Each row is a point on a landscape with many valleys, with its height.
From any point a ball rolls to the lowest of the 6 points nearest to it. It stops when none of these is lower. Distance is the straight distance between rows; heights are no part of it.
<1722> h=29.0: [ 17   2   8 -12 -39  -1  24  14  -8  20   1  15  19  13  38   9  31 -12
 -22 -15 -10   8 -34  23]
<1300> h=32.4: [ 20 -21  19  44  10 -34  11 -12   2 -31  -4  15  -7  25 -24 -35 -61  22
  17  63  18  -1  15 -40]
<775> h=55.9: [ 33 -36  38  32  21 -29 -14  -1  29  -4  35 -10  39  11   2  -8 -28   9
  29  18  21  19  37   3]
<46> h=9.0: [-39   9 -32 -17   0  49 -13 -11 -42  31 -50  17 -39 -34  23  11  22  -6
 -38 -42  -9  -3 -45 -33]
<1464> h=6.3: [-27  -3 -32   1 -15  25  14  -6 -37  28 -47  28 -32 -23  11  17  21 -11
 -44 -32  -8  -6 -44 -25]
<604> h=24.5: [ -6   5  -1  24   4 -14  -8 -22  -4 -35 -19  -2 -33   8 -49 -30 -55  20
  11  63   8 -19  11 -39]
<1815> h=9.9: [-39  21 -23 -29  -1  41 -22 -15 -29   6 -22  -5 -34 -24  15  -1  20  -9
  -7 -45 -13 -12 -18  12]
<1305> h=39.5: [ 16 -14  36   4  52 -32  -9 -16  10 -24  49 -10  31  -7 -28 -23 -23  24
  54  38  30   3  49 -20]
<5> h=36.0: [-31   2 -25   6 -17   8  -3  -5 -22 -16 -34  18 -48  -4 -33  18 -24   0
  -7  -1 -11 -23 -11 -10]
<1376> h=60.0: [ 35 -43  42  33  15 -41   2  16  33 -10  21   4  28  16   4 -13 -33   7
  18  19  24  25  17   0]
<301> h=24.8: [ 22 -22  32  37 -19 -34  11  19  26  15   7   5  15  32   5   6 -24   7
   6  15  14  10  -3   8]
<1294> h=29.9: [ 17 -22  27  30  24 -37   6 -19   5 -25  10   5   6  14 -31 -41 -52  24
  36  64  26   0  37 -38]
<1843> h=5.7: [ 13  35 -11 -36 -36   0  12  14 -13  -7  16  15  23 -21  74   8  51 -24
 -29 -33 -15   5 -23  19]
<1174> h=15.7: [-40   0 -36   0  -6  26  -4 -15 -30  11 -43  28 -56 -11 -13  24  -8  -2
 -18 -31 -13 -15 -23 -29]
<704> h=37.4: [ 34  -1  27 -22  15  -2  -4   9  32   8  37 -39  42  22  29   9  14 -28
   1   9   1  22  11  31]
<1502> h=56.3: [ 49   0  41 -16  -7 -17   6  14  37  10  34 -21  45  20  43   5  16 -14
  -4   1   3  33  -8  27]
<752> h=35.5: [ 16   7  17 -18 -28  -6  18  18   9  10   8   0  27  21  34  11  23 -20
 -13 -12 -10  14 -27  29]
<558> h=7.5: [-16 -30 -21  26 -38  10  28   4 -18  17 -35  50 -25  -1  -4  34  -7   1
 -25 -20  -6 -10 -49  -9]
<836> h=23.4: [ 23 -29  35  48   7 -40   5  -6   9 -12   4  15  -1  19  -9 -37 -57  24
  21  55  24   2  20 -35]
<250> h=8.6: [-44  -1 -41  -2   6  38 -16 -20 -44   5 -44  14 -59 -25 -24  19  -5  -1
  -3 -29 -13 -20 -11 -17]
<1043> h=32.7: [ 37 -44  39   6  43 -47 -11 -11  23 -13  64 -15  40   0 -10  -5 -12   5
  38  20  30  27  44  -2]
<438> h=24.6: [ -5  -3  16  27  23 -24   5 -21  -6 -32  -4  -2 -12  11 -45 -34 -56  29
  26  75  12 -11  26 -42]
<400> h=5.1: [ 20  -8  23  19   6 -13   0  12  26  -3   6 -16  18  15   0   5 -19   4
  18  13   9   7  16  14]
<971> h=7.4: [-15  -2 -15   5 -16  10   5  -7  -9   6 -24   9 -24   3 -13  19   2   0
   0 -10  -3 -16   0   8]
<961> h=9.5: [-46   0 -36  -6   5  50  -7 -11 -45  23 -55  26 -51 -28   0  13   3  -5
 -34 -38 -10 -11 -33 -48]
<8> h=5.2: [ 33 -49  44  47  13 -56  18  -1   8 -22  11  24   6  14 -13 -40 -68  31
  14  62  34   5  30 -27]
<184> h=12.3: [-20  30 -28 -33  -8  26 -11  -4 -30  14 -26  -1 -14 -26  41 -10  42 -18
 -27 -37  -9  -1 -24   5]
<1198> h=27.8: [ 26 -20  30  19  -3 -17  -2  12  32  -2  16 -11  32  25   3  -3 -16   4
   9  13   7  19  15  14]
<1257> h=36.2: [-31  34 -29 -54   7  38 -18  -7  -9 -12   8 -25  -5 -28  16 -14  38 -23
  -4 -33 -17   0  10  41]
<1620> h=15.6: [-22  22 -26  -6  -3  15 -14   2  -5  -8 -16  -5 -35   3 -26   7  -2   2
   3  -8 -13 -10  18  12]
<695> h=44.0: [ 29 -20  35  14  12 -17  -3  11  35   2  27 -23  36  21   3   1 -11   3
  22  10  16   9  26   3]
<1762> h=18.5: [  3   2  -3  27  -1  -7  -6  -2  15 -13 -12  -2 -19  16 -31   4 -31  16
  20  31   7  -9  17  -7]
<1134> h=14.2: [-17  20 -13 -21 -10  21  -4   1  -8   1 -14 -11 -13  -2   5   4  27 -13
  -8 -32  -6  -9   6  28]
<1083> h=40.1: [ 26  -1  19   6 -24 -10  13  15  21  14   6  -2  22  28  26  10   8 -16
  -3  -4  -4   3 -20  29]
<1699> h=13.4: [ -8  21  -6 -30 -21  13   8   2 -19   6 -13  -4   6  -3  28   8  32 -17
 -24 -30 -18   1 -26  18]
<1133> h=19.4: [ 16 -15  13  40 -15 -20   9  13  16   2  -4  20  -7  26 -14   3 -28  13
   2  17  10  -7   5  -8]
<778> h=20.4: [ 16 -12  18  38   0 -25   1  12  18   1  -9  10   6  24  -6  -8 -33  11
  13  35  18   8  13  -7]
<1739> h=54.1: [-25 -10 -18   9 -31  11   2  -6 -16   5 -44  30 -34   4 -14  13  -8   2
  -8  -7  -6 -13 -26  -4]
<1811> h=6.4: [-19  -4 -24 -12 -26  14   9  -3 -22  23 -31  16  -9 -11  29  14  30  -7
 -38 -31  -7  -8 -32  -5]
<1316> h=41.4: [ 29 -40  37  23  38 -47  -1  -7  25 -23  47 -10  42   3 -11 -12 -27  13
  37  29  21  27  53  -9]
<1453> h=25.4: [-22   1 -24   7 -22   9   5  -2 -12   9 -37  18 -30  -8  -7  12   7  -5
  -9 -18  -7 -21 -24  -3]
<1452> h=22.2: [ 29  14  21 -28 -32  -3  20  25   3  -1  20   8  36   8  49  10  35 -25
 -16 -17 -11  16 -31  31]
<1686> h=18.4: [  9   3   4  18  12   1  -6   2  16 -10   6 -15   0  11 -20  -4 -20  13
  20  26  11  -8  22  -9]
<307> h=48.6: [ 53 -36  44  11  19 -36  -9   7  42  10  47 -18  56   9  18   0  -7  -7
   9   4  17  36  27  10]
<1569> h=21.8: [ 27  -3  16   2  20 -12  -5   4  34  -2  21 -23  22  12 -12   3  -9   5
  23  20   5   7  31   9]
<1005> h=38.2: [ 18  22  -2 -28 -39  -6  25  19 -20  14   8  23  32  -9  64   7  48 -19
 -38 -26  -6   7 -41  14]
<735> h=10.1: [  3  13   8 -32  66   6 -18  -1  38 -19  56 -43  25  -3 -23  -2   6   8
  36  13   9   1  52  13]
<363> h=32.8: [ 27 -22  25   1  61 -26 -17 -13  24 -17  62 -27  33   4 -19  -3   3   1
  43  20  14  21  47  -4]
<1451> h=27.7: [-13   9 -15  22 -15  -3  -3  -3   3 -14 -22  12 -37  18 -35  11 -26   9
   7  17   1 -23   2 -11]
<1096> h=21.9: [ -6  13   4   5  41 -10  -9  -2   4 -25  23 -27  -6   1 -54 -24 -22  23
  37  38  15 -15  44 -16]
<353> h=62.9: [ -9 -20  -3  37 -43 -11  18  12  -1   5 -25  35 -28  22 -15  12 -18  12
 -11  12  -9 -18 -31 -16]
<1588> h=43.0: [ -1 -16  -1  40 -29  -8  13  -1  -2 -12 -26  31 -31  26 -27   6 -41  13
  -2  30   1 -16 -11 -20]
<267> h=18.1: [-37  35 -35 -51   4  53 -26  -7 -41  12 -23   4 -23 -35  54  -9  47 -16
 -36 -43 -17   1 -38  -7]
<1340> h=36.9: [ 32 -18  34  11  34 -22 -11  -5  28  -3  38 -25  33  11  -3  -1  -9   0
  29  15  16  22  37   8]
<1619> h=48.4: [ 30 -29  37  32  23 -51  -2  -8  21 -20  26  -3  36   9 -11 -27 -46  16
  31  37  24  13  36 -18]
<1169> h=22.6: [  9  11  11   4  29  -5  -8  -2  34  -8  18 -20   4   3 -30  -3 -10   8
  25  14  12   3  41  -1]
<1304> h=10.8: [-23 -21 -36  18 -34  20  25   4 -39  37 -54  48 -32 -24  -3  21   8  -5
 -41 -30 -16  -8 -56 -45]
<553> h=2.7: [  2  20 -20 -18 -48   7  27  11 -44  22 -11  31  19 -21  64   2  44 -12
 -38 -37 -16   2 -58   3]
<115> h=6.8: [-25  -4 -38   0 -19  30  14  -3 -43  41 -48  31 -29 -35  18  16  22  -8
 -49 -39  -6   0 -65 -35]
<1060> h=30.3: [-12  -8  -4   9 -27   5  21   1 -12  17 -31  30 -12   9   1  12   5   7
 -10 -16 -15 -10 -31   6]
<387> h=50.1: [ 36 -12  33  13 -11 -23   3  19  32  12  18 -10  32  31  19   8  -4  -8
   4   2   3  17  -6  16]
<372> h=2.8: [  6  -2 -25 -10 -46   3  35  15 -44  43 -28  39  21 -30  53  14  32  -6
 -54 -29  -3  -1 -79 -22]
<1570> h=10.2: [ -4  -6  -9  -6 -32   8  16   8 -20  25 -17  17   8  -3  34   7  32  -7
 -27 -22 -16  -4 -36  16]
<1491> h=8.5: [-28  20 -34 -21 -16  32  10  -6 -35  27 -37  15 -19 -30  45   2  34  -9
 -47 -41  -8  -3 -53 -20]
<286> h=20.8: [-23  28 -20 -36  12  37 -26  -3   6  -8   8 -28 -18 -16 -14  -5  23 -10
   9 -26 -14  -8  23  40]
<69> h=36.3: [ 36 -54  48  43  17 -60  -1   1  13 -20  36  12  28  10  -3 -31 -47  19
  31  37  29  19  41 -19]
<1599> h=19.0: [ -6  10   2   9  25  -4 -10  -7   9 -25   7 -31 -20   3 -56 -23 -31  28
  28  41  10 -11  31 -22]
<987> h=5.4: [ -2 -20 -35   5 -41  18  32  14 -44  46 -33  42  -1 -33  33   9  27  -7
 -52 -33 -13  -1 -73 -31]
<823> h=31.4: [-13  10  19 -23  90  -5 -19  -5  23 -19  77 -32  24 -21 -48  -7  -1  12
  44  27  14   8  58   5]
<1703> h=23.0: [  8   9   1 -29  28  19 -14  -1  31 -12  34 -53  18   2 -10   1  19  -8
  24  -2  -2   6  37  35]
<1265> h=11.3: [  1 -26 -15   9 -47   2  34  14 -21  37 -25  42  -4  -2   9  14  11  -4
 -32 -20 -15  -6 -58  -4]
<554> h=36.1: [ 48 -53  51  11  30 -40  -6  -3  32  -4  61 -17  54   4   8  -8 -17  -4
  27  14  26  32  33   9]
<1112> h=46.8: [ 38 -12  33   5   4 -18 -10  14  41  11  23 -23  46  18  11   5  -5 -14
   9   8  -2  21  15  19]
<965> h=11.8: [  7   0  -4  -6 -45  -4  34  11 -28  28  -8  20  28  -6  42  11  39 -10
 -41 -29  -9   1 -56   6]
<1295> h=24.9: [ 13 -26  12  30 -36 -15  18  20  12  12 -19  30  -7  24 -11   8 -27  14
  -4  17  -3  -8 -17   3]
<283> h=16.5: [-17  24 -19 -19   5  22 -11  -6  -4  -1  -7 -20 -14  -5   3  -5  23  -7
  -3 -28 -19  -9   7  33]
<1101> h=16.0: [-17  -5 -12   6 -36   3  24   4 -14  22 -23  34  -6   2   9  15  13  -7
 -27 -17 -15  -7 -34   4]
<1234> h=5.8: [-11  -2 -22   1 -34  15  15  -3 -41  37 -38  28  -9 -19  30  15  32  -4
 -39 -34 -11  -4 -54 -16]
<902> h=9.6: [-38  20 -27 -25  -6  42 -10  -7 -44  31 -35   7 -23 -39  35   0  30 -13
 -40 -46 -14  -4 -39 -20]
<1550> h=30.5: [-13  46 -19 -55  -3  28 -15 -10 -10  -5   6 -17  -4 -28  45  -9  40 -33
 -18 -34 -12   1  -8  38]
<547> h=55.5: [ 55 -17  44  -2  17 -26  -4  -1  46  13  39 -26  53  17  34  -1   1 -20
   8   3   3  25   8  17]
<1094> h=19.9: [ 20   8  18 -23  40  -3 -15  -1  34  -7  45 -45  29  -5 -10  -1  11  -6
  26   2   7  12  38  17]
<1335> h=27.9: [-14  48 -25 -38  -9  36  -8   1 -31   8  -9  11   0 -35  72   3  46 -20
 -40 -39 -16  10 -33   2]
<953> h=1.1: [ 19  36 -13 -28 -32   5  17  17 -21   1  28  22  32 -26  82   4  55 -21
 -46 -33  -5  23 -46  16]
<1649> h=27.1: [  8   2  10  21  25 -10  -7  -1  26 -13  24 -17  16  12 -21 -12 -20  11
  30  30  21   9  40  -2]
<1542> h=29.1: [ 12  23   3 -41  11  16  -3   3  25 -12  17 -33  13   4  13   4  24 -19
   3  -8  -4   2   5  37]
<30> h=29.7: [-33   2 -28  11  -8   4  -9 -12 -15 -31 -30   4 -57  -5 -50   0 -38  17
  10  24 -13 -28   1 -22]
<165> h=30.8: [ 17   5  11  -6 -25   1  16  14   7  11  -7  -2  18  21  26  14  16  -9
 -12 -11 -12   2 -24  24]
<747> h=19.2: [  9 -12  10  33  -2 -22   7   4  15 -11  -9  10 -15  21 -28  -3 -32  11
  12  30   7  -5  10 -13]
<1563> h=12.4: [ 12  26  -2 -43 -22   5   8   7  -3   0  11  -1  18   3  58   6  43 -29
 -26 -25 -17  10 -19  37]
<1660> h=37.0: [ 19 -17  22  30  13 -37  -3  -5  19 -18  18  -5  15  11 -26 -11 -38  24
  32  41  20   4  31 -16]
<298> h=16.4: [-25  17 -21 -20   8  34 -18  -8  -3 -15  -9 -16 -23  -9 -28  -3  12  -7
   5 -23 -13 -19  15  26]
<608> h=10.7: [-51   3 -34   1   5  29 -17  -8 -35  -8 -41   9 -56 -16 -21  14   1   2
 -10 -27 -16 -18 -11 -12]
<1127> h=19.5: [  0   4  -5  -6 -35  -3  14  12  -4  11 -16   6   2   9  23  17  21 -11
 -19 -18 -18   9 -21  16]
<73> h=20.6: [-10  23 -16 -21  30  26 -24  -4  13 -22  26 -34 -11  -7 -45  -6   2   8
  19  -1  -3 -12  38  15]
<900> h=8.1: [-37   4 -34  -4  -8  29  -7 -13 -46  20 -46  21 -36 -15  -1  30   6  -6
 -25 -32 -13 -12 -20 -23]
<1331> h=4.4: [  4 -21  -8  26 -46 -15  24  26 -10  20 -15  42  -7  20  -5  18  -1   4
 -26  -3 -10  -5 -34  -3]
<447> h=19.8: [-12   2  -7  -3 -24   3   8   3 -13  11 -26   5  -9   4  -2  15   4  -2
  -7 -24 -15  -3  -7  10]
<1691> h=17.7: [-37   5 -31   2  -3  20  -9 -14 -10 -13 -31   6 -49  -1 -31  10  -4   4
  11  -1  -7 -22   5  -3]
<1434> h=26.6: [-14  32 -16 -49  -3  39 -13 -10  -3  -4   8 -23  -4 -15  19  -5  33 -25
  -7 -31 -15   0  -1  35]
<312> h=24.2: [ 17 -12  15  18 -29 -14   9  17  12  15   1   3  11  30   8  15 -11   0
   3   7   0   0  -1  13]
<686> h=57.4: [  8  -5  19   1  61 -22 -16 -14  25 -25  51 -27  24 -11 -41 -21  -8  21
  42  26  21   3  57 -11]
<430> h=6.1: [-14  -6 -13  -2 -36   7  32  11 -31  34 -28  30   2 -12  26   7  30  -9
 -43 -33 -16   0 -59  -9]
<1640> h=37.5: [  0  17   9  -8  44  -4 -18   3  26 -14  37 -31   8  -7 -49 -12 -15  21
  34  30  11 -15  58  -4]
<959> h=45.9: [ 41 -53  45  36  15 -65  -7   8  22 -16  42   9  42   8   2 -26 -43  14
  26  19  34  23  41  -8]
<657> h=9.1: [-23 -12 -24   6 -36  11  20  -5 -32  26 -40  37 -26 -11   8  13  20  -3
 -34 -26  -8  -6 -36 -11]
<982> h=28.3: [ 11  -7  20  15  35 -38  -3  -8  13 -18  22 -15  11   6 -28 -24 -38  21
  35  51  19  -1  48 -27]
<1506> h=31.5: [ 47 -64  50  12  40 -57  -8 -16  33 -10  79 -11  55   2  -1  -6  -8  -1
  34  15  17  38  48   4]
<1817> h=22.1: [  0   1  20  17  42 -20  -9 -19   6 -27  25 -19   6  -1 -41 -28 -31  32
  38  56  18 -15  49 -32]
<465> h=43.6: [  9 -10  20 -14  75 -18 -19 -11  29 -21  73 -31  35 -12 -32 -10  -3   7
  49  23  22  15  63  -5]
<1751> h=22.0: [  8 -10   1  -6 -41  -7  34  18 -15  17  -2  21  18  11  34  10  23 -10
 -33 -24   0   5 -45  10]
<529> h=24.4: [ 26   4  18  -6  21   3 -17   3  34  -8  25 -29  23   9  -5  -4   4  -8
  19   1   8   9  31  20]
<1326> h=33.6: [-13  36 -15 -52  13  31  -7  -7   2 -10  10 -36  -1 -14   7  -7  34 -26
   3 -20 -10   3  20  43]
<1084> h=18.2: [ -3   8  -6  -8 -20   8   5   9  -2  13 -15  -7  -3  14  13  19  16  -9
  -4 -19 -10   1 -11  21]
<1336> h=24.1: [  2  10   7  -1  -7  -1   1   8  22   6   2 -12  15  14   5  10   7 -13
   3  -6  -4   4   8  26]
<198> h=19.1: [ 29  20  20 -34  -4   1   5  11  16  -4  24 -18  25  12  50   8  29 -29
 -13 -11 -11  15  -8  38]
<406> h=43.9: [ 22 -23  28  29  18 -30  -4   1  24 -16  23  -9  28  11  -9 -11 -27  14
  32  31  18  11  29 -14]
<556> h=19.7: [  7  20   8 -15  41   9 -17   6  29 -13  40 -41  12  -1 -27  -5   4   2
  25  11   4  -2  43  21]
<1813> h=20.3: [-17  16   4  14  26  -3  -2 -19  -2 -34  -8 -21 -30   0 -59 -23 -43  30
  21  56  10 -27  21 -28]
<1199> h=16.6: [-11   5  -6   7  -3   8  -6  -5   3  -6 -13  -7 -18  11 -26  14  -7   5
  11   5  -5 -18   3   6]
<171> h=25.5: [  0  -1  -4  31  12 -16   0  -6   3 -29 -21   9 -36  20 -48 -12 -45  18
   7  48   1 -21   6 -27]
<394> h=5.0: [ -5   4 -25 -13 -31  13  18   7 -43  36 -22  29  12 -16  45   7  45 -14
 -41 -25 -12  -2 -58 -14]
<305> h=21.5: [ 27   0  28 -20  36  -5 -13   2  47  -5  42 -42  43   7   4   4  10 -17
  23  10  12  21  34  17]
<1869> h=21.4: [-22  32 -23 -42 -16  28  -4  -3 -22  -1  -1  -6  -8 -22  45  -5  41 -25
 -15 -30 -16   4 -23  25]
<1010> h=20.2: [ 10  21   7 -30 -17  11   0   6  12  -5   6 -18  23   7  30   8  32 -25
 -10 -10 -16   3  -8  33]
<1468> h=26.8: [-13  14  15   8  59 -10 -19 -13   2 -28  35 -25   1  -8 -61 -30 -26  29
  43  55  17  -6  48 -24]
<1322> h=30.7: [  5  -9  15  37  19 -25   1 -10   6 -16   5  -6   4  15 -24 -28 -46  19
  38  52  13   3  26 -16]
<1085> h=32.5: [ 34 -13  29  21 -23 -17  12  25  31  21   5  -2  25  28  17   3 -10   4
  -2   5   8  14 -13  17]
<685> h=20.9: [ 10  -5  10  16 -15  -3   6   8  14  12  -9  -4   1  25   0  14  -9   3
  -1   1  -9  -5  -5  15]
<1810> h=13.8: [-36  13 -28  -7  -7  26 -11 -14 -14  -2 -23  -1 -32 -10 -21  13   2   0
  -3 -23 -13 -13   7   7]
<1273> h=58.4: [-25 -13 -17  22 -27   2   7  -8 -12 -10 -36  36 -50  15 -34  23 -29   5
  -2  11 -13 -17 -14 -15]
<1423> h=3.1: [  3 -33 -29  17 -41  11  42  10 -39  45 -43  60  -9 -25   8   8  19  -7
 -58 -29  -9  -1 -84 -41]
<1258> h=23.7: [-10  -2  14  17  37 -17   3 -35 -20 -35 -10 -22 -15   5 -68 -50 -53  28
  27  76  12 -26  28 -46]
<726> h=15.9: [ 20 -12   8  28  -7  -6   1  10  23   2  -7   3   0  17 -10  -5 -19  10
  16  18   5   1  14  -1]
<1433> h=20.0: [ -5  25  -6 -23  12  22  -7  -3  20 -11  10 -31  -5   2 -16   1  13 -11
  10 -13 -11  -2  26  30]
<579> h=35.6: [ 28 -34  37  36   3 -39  12  10  17  -1  11   6  22  22   3 -12 -45  18
  19  31  22  14  13  -4]
<224> h=8.0: [-16  20 -20 -26 -26  15  12  -1 -38  18 -19  11   7 -13  47  12  37 -10
 -37 -32  -9  -1 -37  13]
<745> h=38.9: [ 15 -13  24  20  26 -15  -2   2  26  -9  30 -16  25   9 -15  -5 -13  11
  28  18  13  13  35  -3]
<1877> h=27.6: [ 10  -8  14   8 -28 -15  16  16  16  14   4   6  18  24  11   8  -3  -5
  -5   0 -10   7  -8  17]
<83> h=18.9: [ -5  19  -5 -20  33  14 -19  -2  21 -10  12 -38  -1  -1 -24   0   9   1
  22   6  -5  -4  34  25]
<1763> h=17.1: [-17  19  -5  -3   7  12 -21  -5  16 -18  -8 -26 -18   9 -35   6  -5  11
  18   9  -2 -11  26  10]
<1744> h=6.5: [ 27  28   9 -32 -26   1  11  15   3  -5  18  -5  26  11  58   9  43 -27
 -22 -14 -19  14 -19  30]
<820> h=17.9: [ -4  21  -1   8  18   0 -11  -7  13 -19   3 -24 -10   8 -41  -8 -21  19
  23  27  10 -12  35  -6]
<367> h=26.2: [ -1 -37 -19  28 -51   4  40  17 -27  33 -35  63 -12 -11   1  17   6  -3
 -46 -28  -7  -1 -73 -25]
<732> h=7.6: [-52  18 -47 -23   9  52 -28 -22 -43  18 -48  12 -48 -33  11   7  15  -6
 -29 -51  -9  -6 -25 -25]
<1384> h=27.4: [  5 -11   5  40  -9 -23  11  -6   9 -20 -18  23 -28  22 -31 -15 -46  20
  13  50   8 -11  -1 -23]
<1391> h=44.5: [-33 -14 -23  17 -26  17   3  -7 -30  12 -49  43 -51  -8 -19  30  -9   4
 -19 -20 -15 -10 -30 -29]
<1363> h=22.3: [ 20 -28  20  44 -16 -29   9  20  18  12  -6  18  -2  28  -7   0 -38  11
   1  29  13   3  -4   4]
<1118> h=17.2: [ -8   4  -8   4 -14   5  -4   4   7  -2 -14  -5  -8  18 -15   5   2   1
   9   1 -14  -6  11   8]
<1240> h=24.7: [ 21  -9  18  -9  53 -14 -16  -6  38  -7  48 -25  37  -3 -10  -4   3  -9
  36  10  18  17  43   2]
<145> h=19.6: [  2   9  -1  21  11 -16  -3  -9   5 -24 -11 -10 -15  17 -32 -14 -36  20
  18  41  15  -7  22 -24]
<874> h=50.5: [ 18 -19  22   7  40 -29 -14  -6  27 -16  44 -20  28   0 -20 -19 -24   9
  42  31  18  17  42  -3]
<1474> h=13.3: [-47  35 -36 -41  17  63 -35  -5 -39  22 -36   3 -37 -40  32  -9  18  -2
 -33 -56 -14  -2 -36 -15]
<374> h=7.3: [-29  14 -19 -19 -19  22   0  -4 -30  17 -37  15 -15 -21  26   3  37  -9
 -26 -40 -18 -10 -26   5]
<718> h=29.8: [-14  29 -18 -41  25  43 -22  -1  13 -15  29 -38  -5 -16 -20 -12  20  -9
  12  -7  -7  -8  30  43]
<293> h=37.9: [-29  52 -28 -57   7  42 -27  -7 -32   2   0  -5 -13 -45  59 -12  46 -23
 -26 -45 -11  13 -21  12]
<635> h=20.7: [-24   1 -16  11 -15  13  -3  -2 -11 -13 -25   8 -33   5 -25  15 -12   8
   2   0  -1 -17   6  -3]
<1589> h=38.5: [ -5  43 -27 -32 -23  17  -1   4 -28   6   6  15  18 -26  71   2  46 -20
 -31 -41 -11  12 -31   9]
<878> h=8.7: [ 12  10 -26  -5 -41   3  24  17 -39  31 -12  36  25 -34  63   3  45  -9
 -54 -33  -6   2 -73 -12]
<1007> h=10.9: [-28  14 -23 -14 -14  24 -10  -6 -19  12 -27   0 -31 -10  -1   8  15  -6
  -7 -36 -17 -13  -5   9]
<544> h=13.6: [ -5  19 -10 -27 -32  11  17   8 -26  14 -10  14  13 -20  50   9  42 -15
 -35 -32 -12   0 -40  11]
<1327> h=29.3: [ -9  -4  -4  18 -25  -5   7   2  -1  -3 -25  10 -21  19 -18  15 -13   9
   2   7  -5 -14  -6  -5]
<599> h=26.0: [ 23 -32  34  45 -19 -40  20  22  19   3 -12  33  -8  37  -9 -16 -49  23
  -4  35  18  -5 -15 -12]
<1290> h=17.6: [-31  18 -16   4   9  11 -21 -14  -1 -24 -19 -17 -37   0 -46  -7 -18  15
  19  12  -5 -26  21  -2]
<503> h=4.1: [-52   2 -38 -19   7  40 -14 -11 -30  13 -35   8 -40 -21   2  10   5  -7
 -24 -41 -10 -10 -15  -9]
<1342> h=41.6: [ -3  27   8 -11  66   2 -22  -9  24 -22  57 -38   9 -12 -46 -13  -3  17
  35  27  16  -7  57   3]
<97> h=26.1: [-36  31 -29 -43   8  41 -28  -6 -22   0  -7 -18 -27 -25  16 -11  34 -19
  -7 -44 -16 -10  -5  25]
<956> h=68.4: [ 14  41 -27 -24 -36   8   8  19 -31   6  18  26  28 -32  87   6  51 -14
 -49 -41   0  13 -48   3]
<364> h=32.6: [ 19 -29  31  49  -6 -34  14  12  12 -13 -15  34  -6  27 -13 -24 -59  17
   7  46  22  -5   8 -32]
<1572> h=20.1: [-12  10 -11  19   6  -5 -11  -6   1 -29 -16 -11 -39  10 -54 -14 -37  22
  21  38   2 -14  14 -23]
<598> h=16.7: [  7  10  10 -20  46   6 -15   2  39 -12  47 -44  24  -1 -22  -4   8   3
  29  18   6   6  52  17]
<1796> h=14.0: [-17   6 -15 -20 -14  11  -7  -2 -10   7 -21  -2 -10   3  13  11  21 -16
  -7 -18 -15  -9  -7  15]
<1062> h=7.7: [-33 -12 -38   1 -12  39   9 -16 -43  26 -59  35 -41 -25  -8  24  11  -5
 -38 -40 -12  -2 -54 -45]
<1164> h=4.8: [ -6  13  -5 -19  47  16 -19  -6  29 -21  30 -35   9  -6 -33  -7   0   8
  28  11   3  -6  50   7]
<838> h=28.9: [ 12  -9  12   4 -33  -9  16  11   0  11  -9  14  11  17  13   9  -3  -7
 -10 -10  -6  -2 -19  24]
<1058> h=7.8: [-32   0 -25 -11 -18  26  -1  -9 -35  19 -42  15 -31 -11   5   9  13  -3
 -20 -32 -18  -7 -27  -9]
<441> h=21.1: [-26   9 -22  10  -7   8  -5  -5  -8 -25 -28   7 -40   6 -37  20 -17   9
   8   8  -1 -23   2  -4]
<1166> h=29.2: [ 40 -30  38  -5  48 -26 -16 -20  37  -9  62 -26  52  -1   3   0   2  -7
  30  23  15  26  43  12]
<405> h=41.3: [ 29 -33  33  14  53 -39 -13 -22  22 -28  66 -18  34  -2 -30 -12 -10   8
  50  24  25  21  61 -10]

Call two points neighbours if one is among the 6 nearest of the other. Go from one point of each pair to the other, from neighbour to neighbour, staying as low as possible. Name the highest point that can't be avoided.
<971>, <558> -> <1810>
<400>, <1423> -> <1686>
<503>, <1423> -> <1058>
<1164>, <953> -> <83>
<8>, <1331> -> <1294>
<953>, <1331> -> <657>

Where does a ball stop that starts at each point below?
<1434> -> <503>
<704> -> <953>
<1506> -> <1164>
<982> -> <971>
<1869> -> <553>
<1751> -> <553>
<293> -> <553>
<1084> -> <503>
